Points on a hilly landscape, in no order, each with its height.
A climber steps from a point to whichever of its 2 nearest points has the largest rise for the distance, and stops where none of them is higher. Distance is the straight distance between rows; heights are no part of it.
k_119 height 206: [121 147 107 133 151 154 143  88 108 156 116 189  78 128 156  73 111 119
 129 161 110]
k_742 height 301: [158 145 124 133 104 144  91 147 188 129 130 143 162 160 118 144 157 128
 163 150 125]
k_757 height 214: [116 136 133 104 126 157 181 126 157 113 180 171 124 109 172 153 103 102
 211 142  86]
k_175 height 308: [116 163 125 109 113 129  61 132 141  78 141 146 173 128 180 168 111 106
  83 134  92]
k_156 height 285: [121 124 124  86 126 127  83 113 154  35 103 103 166 126 163 129 109 134
  86 121  88]
k_651 height 321: [116 110 123 128  85 120 148 103 179 143 156 172 145  89 137 145 136 142
 128 104  98]
k_912 height 337: [193 171  93 110 100 129  71 116 144 156 123 124  79 102 128 113 169 129
  80 147 112]
k_981 height 362: [ 93  91 148  97 117 147 131  52 157 108 136 155 163  95 126 128  92 153
 150 130  99]
k_85 height 411: [ 85  92 154 130 121  87 118  75 135 135 124 108 158 131  71 132 129 148
  89 142 116]
k_541 height 412: [ 77  93 143 133  79 104 145 124  93 103 107  62 106 100 144 140 163 114
 148 147 160]
k_251 height 449: [142 126 141 149  95 104 124 139 163  86 142  86 162 124 173  92 176 104
 116  85 158]
k_298 height 335: [197 160 142  93 139 138 136  94 213 121 115 122 159 146 126 119 128 128
 145 152 100]
k_136 height 273: [200 145 133 104 116 105  67 132  46 123 103  68 111  95 127 132 117  89
 110  82 107]
k_535 height 625: [135 137 157 130 124  91  89  98  75 165 159 101  99 167 124 131 112 101
  83 156 127]
k_746 height 447: [104 117 115 143 170 192 106 110 117 162 188 130 147 126 149  85  73 160
 176 124 132]
k_843 height 266: [129 143 102 138 139 121 107 115 161 163 158  89 138 135 125  86 161 127
 111 127 131]
k_497 height 363: [123 181 119 148 104 108  93 145 185  91 146 118 190 125 121  97 184  82
 129 118 164]
k_330 height 347: [105 150 149 118 100 104  57 154  93  65  94 109 175 109 155 149 142  97
  84 125 146]
k_565 height 322: [149  78 129 137  78 117 188  88 147 139 119  91 143 127  94 172  98 121
 169 155 169]
k_598 height 220: [175 180 162 183  88 142 112 189 129 107 136 132 162 151 104 133 129 138
 108 117 104]
k_948 height 237: [138  90 109 119 109  95  80 124 117 140 143  61 119 130 144 106 159 141
 117  76 130]
k_949 height 241: [142 130 105 106 153 193 156 109 139 162  95 123 108 132 159 128 124 158
 181 153  93]
k_375 height 277: [156 135 120  67 195 224 145 100 166 121 108 146 142 129 151 142 151 140
 189 158 119]
k_797 height 299: [107 177 165 155 113 133  91 122 132  88 143 143 189 119 138  90  76 120
  97 127 130]
k_868 height 56: [ 96 167 157 176 149 112 114 143 128 145 130 115 209 171 119 105 149 119
  99 115 151]
k_172 height 393: [161 168 133 108 143 135 121 163 158 145 122 108 155 112  77 130  90 146
 141 158  88]
k_158 height 658: [165 166 138 145 108 114 125 168 109 154 188  95  81 116  84 159 117 131
 111 153 111]
k_215 height 224: [148 157 120 161 143 161 185 117 116 180 152 148  85 122 149  89  99 132
 148 140 129]
k_648 height 365: [151 131 161 174  87 149 130 164  76  89  79 136 126 102 170 113 161 122
  83 106 137]
k_913 height 315: [154 119  91 118  65 104 117 155  77 122  74 107  71 105  91 154 114 119
 172  98 126]
k_772 height 518: [122 122 140  99 185 119 133 124 175 100 145 106 136 165  96 101 124 125
 172 129 129]
k_166 height 223: [114 170 199  86 166 118 141  97 174 115 112 172 162 152 173 138 131 102
 149 165 159]
k_510 height 93: [102 131 167 168 125 102 159 153 116 134 169 145  83 155 161 106 150 134
 126 109 148]
k_820 height 243: [154 146 164 158 125 138  84 192 120  69 117 119 128 181 139 140 160 128
 108 140 140]
k_490 height 504: [112 153 145 140 157 124 166 167 120 122 116 131 150 118 102 144 159 142
  69 151  80]
k_267 height 417: [ 86 133 113 127 151 154 153 152 128 111 114 132 115 118  62 151 100 131
 210 191 159]
k_332 height 390: [ 92 140 153 123 114 114 130  34 168 131 139 116 162 138 112 123 125 176
 105 132  83]
k_498 height 263: [103 142 138 133 109 164 172  90 186 109 187 164 145 112 170 144 150 145
 176 132  87]
k_516 height 444: [128 159 140 116 177 145 139 176 128 119 109 174 172 120 117 137 109 127
 107 135  82]
k_800 height 565: [140 140 147  91 217 144 152  94 166 149 133 111 121 175  76  98 133 179
 169 106 125]
k_844 height 294: [203 125  75 119  95 135 129 151  71 125  93  95 111 104 107 142 111  98
 132  86 111]
k_518 height 126: [107 114 103 168  76 172 126 148  80 106  98  85 134  55 134 121 166 149
 120 121 117]
k_978 height 104: [ 92 118  66 186 102 178 130 170  74 115 103 115 110  99  97 101 140 150
 154 114 128]
k_784 height 87: [ 94  92  73 159 114 165 115 139  77 104 144 147  91  85 100 128 132 139
 121 138 154]
k_360 height 300: [158 112 115 127 148 139 100 127  96  72 120  78 143 107 118 132 174 120
  48 129 128]
k_214 height 491: [ 88 114 131  97 154  98 102  91 144 101 105 183 109 173 136 135 128 167
  81 105  86]
k_376 height 572: [169  78  84 136 168 180 202 129 101 157 117 149 158 125 145 159  85 126
 125 108 111]
k_728 height 182: [122 102  94 119 122 128 124 110  66 201 121 141  92 142 163 125  62 124
 153 121 110]
k_568 height 468: [ 94 127 144  94 178 149 119 105 146 105 114 127 136 127  83  97  94 128
 212 169 157]
k_992 height 401: [ 74 174 142  94 117  63  96 134 133  94  88  93 160 142 159 148 150 109
  92 114 105]
k_207 height 178: [144 124  70 122  90 159 129 141 136 143  78 143 114  84 117 145 165 131
 118 144 102]
k_257 height 657: [103 151 172 116 140 103 122  89 117 140 155 129  97 153 136 106  83 145
 116 161  98]
k_374 height 502: [142 107 151 104 168 191 137  84 144 142 182 158 163 124 166 126  79 137
 174 131 134]
k_560 height 604: [161  68 102 125 121 141 138 124 119 123 178 106 107 132 156 159  86  88
 147 148 186]
k_576 height 486: [129 135 125 124 163 115 107 156 142 144 104 159 147 124 167 117 146 160
  49  90 108]
k_82 height 152: [121 150 100 153  79 153 117 161 131 156 113 111 153  72 132 128 166 170
 106 123  95]
k_874 height 249: [119 123 146 129 114 130 190  94 144 191 140 134  94  92 157  97  74 175
 168  95 113]
k_492 height 313: [119 126  80 144 117 117 172 105 147 177 146  86 112 100 118  91 140 118
 165 128 160]
k_372 height 610: [129  92 143  82 206 153 169  82 135 168 115 123 142 138 109  94 101 166
 165  72 137]
k_141 height 334: [151 197 138 100 120  77  53 152 140 133  85 117 123 134 112 129 137 130
  64 133 129]
k_129 height 265: [145 115 160 157 156 142 109 170 144 101 147  96 121 195 120 143 160 141
 145 172 156]
k_824 height 131: [ 69  84 143 104 137  95 162 126 142 144 118 125 144 151 178 124 145 127
 175  79 123]
k_483 height 329: [119 160 175 173  83 150 121 135 119  91  93 138 184 123 185 102 117 124
 101 130 129]
k_869 height 505: [124  84 103 128 133 183 190 117  86 123 132 174 141 125 164 183  94 104
 145 152  82]
k_413 height 558: [114 116 147 124 201 157 158 127 137 164  83 168 154 112 139 101 149 181
  87  98 129]
k_626 height 432: [159 171 125 138 116 120 102 135 128  94 110 137 145 146 181 132 164 121
  33  85  95]
k_299 height 503: [163  95 163 170 111 107 114 116 116  92 157 102 147 157 129 118 178 100
  72  88 166]
k_321 height 479: [103 119 171 115  77  96 114 132 122  91 154 108 125 117 166 138 124  84
 156 153 151]
k_990 height 85: [ 91 142 122 171 131 112 133 165 112 155 125 130 163 122  87 110 180  93
 106 137 173]
k_273 height 366: [ 94  99  63 152 143 145 154 119 147 175 180 104 109 113  90 122 109 172
 180 123 165]
k_563 height 446: [ 69  75 119 132 181 117 130 108 103 139 135 119 158 136  89 122 139 121
 109 136 146]
k_234 height 621: [123  98 101 107 129 104  70 145 106 148 147 127 162 111 116 117 112  53
 130 123 184]
k_135 height 246: [108 167 190 127 156 127 118 117 180 115 126 191 167 168 123 139 117 135
 148 116 145]
k_142 height 278: [100 141 151 123 124  86 164 159 162 158 146 167  95 100 116 116 101 153
 166 103 122]
k_656 height 106: [ 75  99 149 138 115  86 135 156 118 123 138 137  93 162 184 138 167 152
 116  67 122]
k_488 height 271: [134 200 143 144 115 130  81 143 193  85 126 193 151 181 127 146 150 124
 127 134 129]
k_167 height 205: [151 111  66 131 121 168 172 142 130 170 109 130  90  98 150 173 134 158
 137 155 101]
k_564 height 303: [169 157 136 104 114  70  96 193 124 135  91 113 112 125  71 144 158 108
 112 106 138]
k_984 height 166: [123  95 127  92 141  98 204 132 159 171  84  95 154 107 158 128 129 108
 188 115 150]
k_555 height 617: [159 152 139 137 135 126 104 151  81  73 194 102 101 122  83 158 138 116
  82 141  94]
k_368 height 161: [153 105  63 142 135 167 171 165 116 141  71  98 116 135 102 165  99 160
 171 137 172]
k_808 height 305: [132 192 123 135  86 103  83 130 157  98 134 137 159  90 123  91 145  99
  97  96 122]
k_133 height 570: [129 162 172 147 120  99 154 185 109  71 155 120 107 101  96 163 153 133
  72 125 105]
k_764 height 195: [130  78  97 100  96 118  97 114  70 156 136  91  52 131 155 133  76 129
 153 111 135]
k_52 height 310: [162 165 137  83 173 175 132  76 168 104  88 141 147 170 127 145 152 133
 168 176  82]
k_363 height 188: [112 136 107 136 103 137 109 113 123 128 121 181  99 103 159  80 140 115
 108 124 123]
k_758 height 634: [156  83 117 137 180 183 167  96 119 180 121 178 140 124 145 128 117 152
  91 118 132]
k_859 height 284: [146 123 141 162 166 155 165 133 134 119 178 121  95 166  91 135 121 140
 145 183 154]
k_658 height 360: [ 95  70 130 122 104 124 188  98 125 123  97  81 117 100 138 163 144 142
 147 180 141]
k_831 height 109: [126 120  95 160 130 140 142 138  79 152 119  87 134 105 103 138 161  93
 101 164 179]
k_379 height 364: [181 181 143 113 133 113 104 148 172 153 106 126 124 110 102 109 123 154
  86 156 116]
k_192 height 289: [121 134 135 134  88  78 112 173 174 119 122 155 146 125 116 129 185  77
 154 105 188]
k_796 height 559: [137  88 106 115 142 143 127  88 159 172 130 170 132 130  93  97  84 163
 158  70 117]
k_897 height 351: [111 108 125 112  82 107 140 175  81 129  69  82  99 112 152 131 126 114
 185 102 134]
k_673 height 158: [ 83 107 170 112 165  98 180  81 105 143 109 201  90 152 126 103 109 109
 145 122 132]
k_906 height 316: [177 136 114 122 140 124  81 108 118  84 144 114  76 127 111 129 197 123
  52 138 131]
k_342 height 170: [ 83 138 163 142 111  99 148 108 115  98 106 193 101 124 135  90 129  98
 109 141 128]
k_769 height 556: [112 131  91 118 114 110  83 119  69 174 147 134 136 103  92 133  88  73
 123 146 139]
k_741 height 198: [127 136 190  86 132  81 182 109 171 140  88 124 153 128 159 140 139 109
 143 153 141]
k_104 height 136: [ 97 116 100 158 139 139 198 148 107 170 100 123 129 119 117 152 132 126
 157 159 196]
k_223 height 501: [101 127 121 150 148 121 109 153  89 141 190 128 157 140  96 129 112 101
 112 125 112]
k_461 height 545: [119 133 140  98 112  96  82 106 157 133 152 154 159 128 143 113  93  63
 168 157 158]
k_818 height 286: [154 102 112  97 145 130 100 137 122  87  99 101 124  97 130 100 117 135
  91 139 123]
k_706 height 215: [133  79  77 121  93 111 106 141 101 128 137  70  55 120 152 119 153 133
 172  64 149]
k_968 height 78: [ 92 176 192 163 130  84 101 159 103 104 155 108 130 158 139 102 135 117
  95 123 160]
k_527 height 551: [151  74 104 123 169 174 131 122 130 108 191 168 136 139 136 149  70 105
 154 157 157]
k_464 height 458: [ 83 117 132  96 122  91 126 116 118  78  79 139 127 149 139 170 167 131
  83 126  66]
k_195 height 703: [135 167 171 152 138 134 108 157 122 139 152 147  93 164 105 148 119 170
 101 161  95]
k_346 height 169: [118 101 117 122 156  90 173  95  84 194 110 160  81 151 122 112  84 109
 126 113 142]
k_395 height 396: [178 163 168 154  81 131  79 148 109  80 105 113 114 120 170 141 171 158
  59  85 127]
k_722 height 280: [153 135 156 106 113  60 148 178 142 143 125 148  71 143 102 142 119 125
 134  97 120]
k_50 height 302: [163  96 109 144 106 135 182 116 157 114 183 127 102 149  68 173  95 127
 169 157 156]
k_643 height 520: [126 103 106 108 153 132  85  85 166 150 125 168 118 156 121 103 124 182
 107 103  90]
k_236 height 403: [116 117  83 152 141 161 116 110 128 145 198 121  79 136  89  98  72 168
 172 130 108]
k_282 height 544: [182  66 112 154 101 122 127 116 119 142 168  97 155 151 121 141 131  85
 115 107 186]
k_616 height 179: [131 109  54 130 128 164 158 140  95 181  90 138  90 162 119 199  99 156
 174 162 135]

Where does a climber stop that starts at each point below?
k_818 => k_195
k_797 => k_758
k_363 => k_195
k_346 => k_560
k_968 => k_298
k_141 => k_195
k_156 => k_372
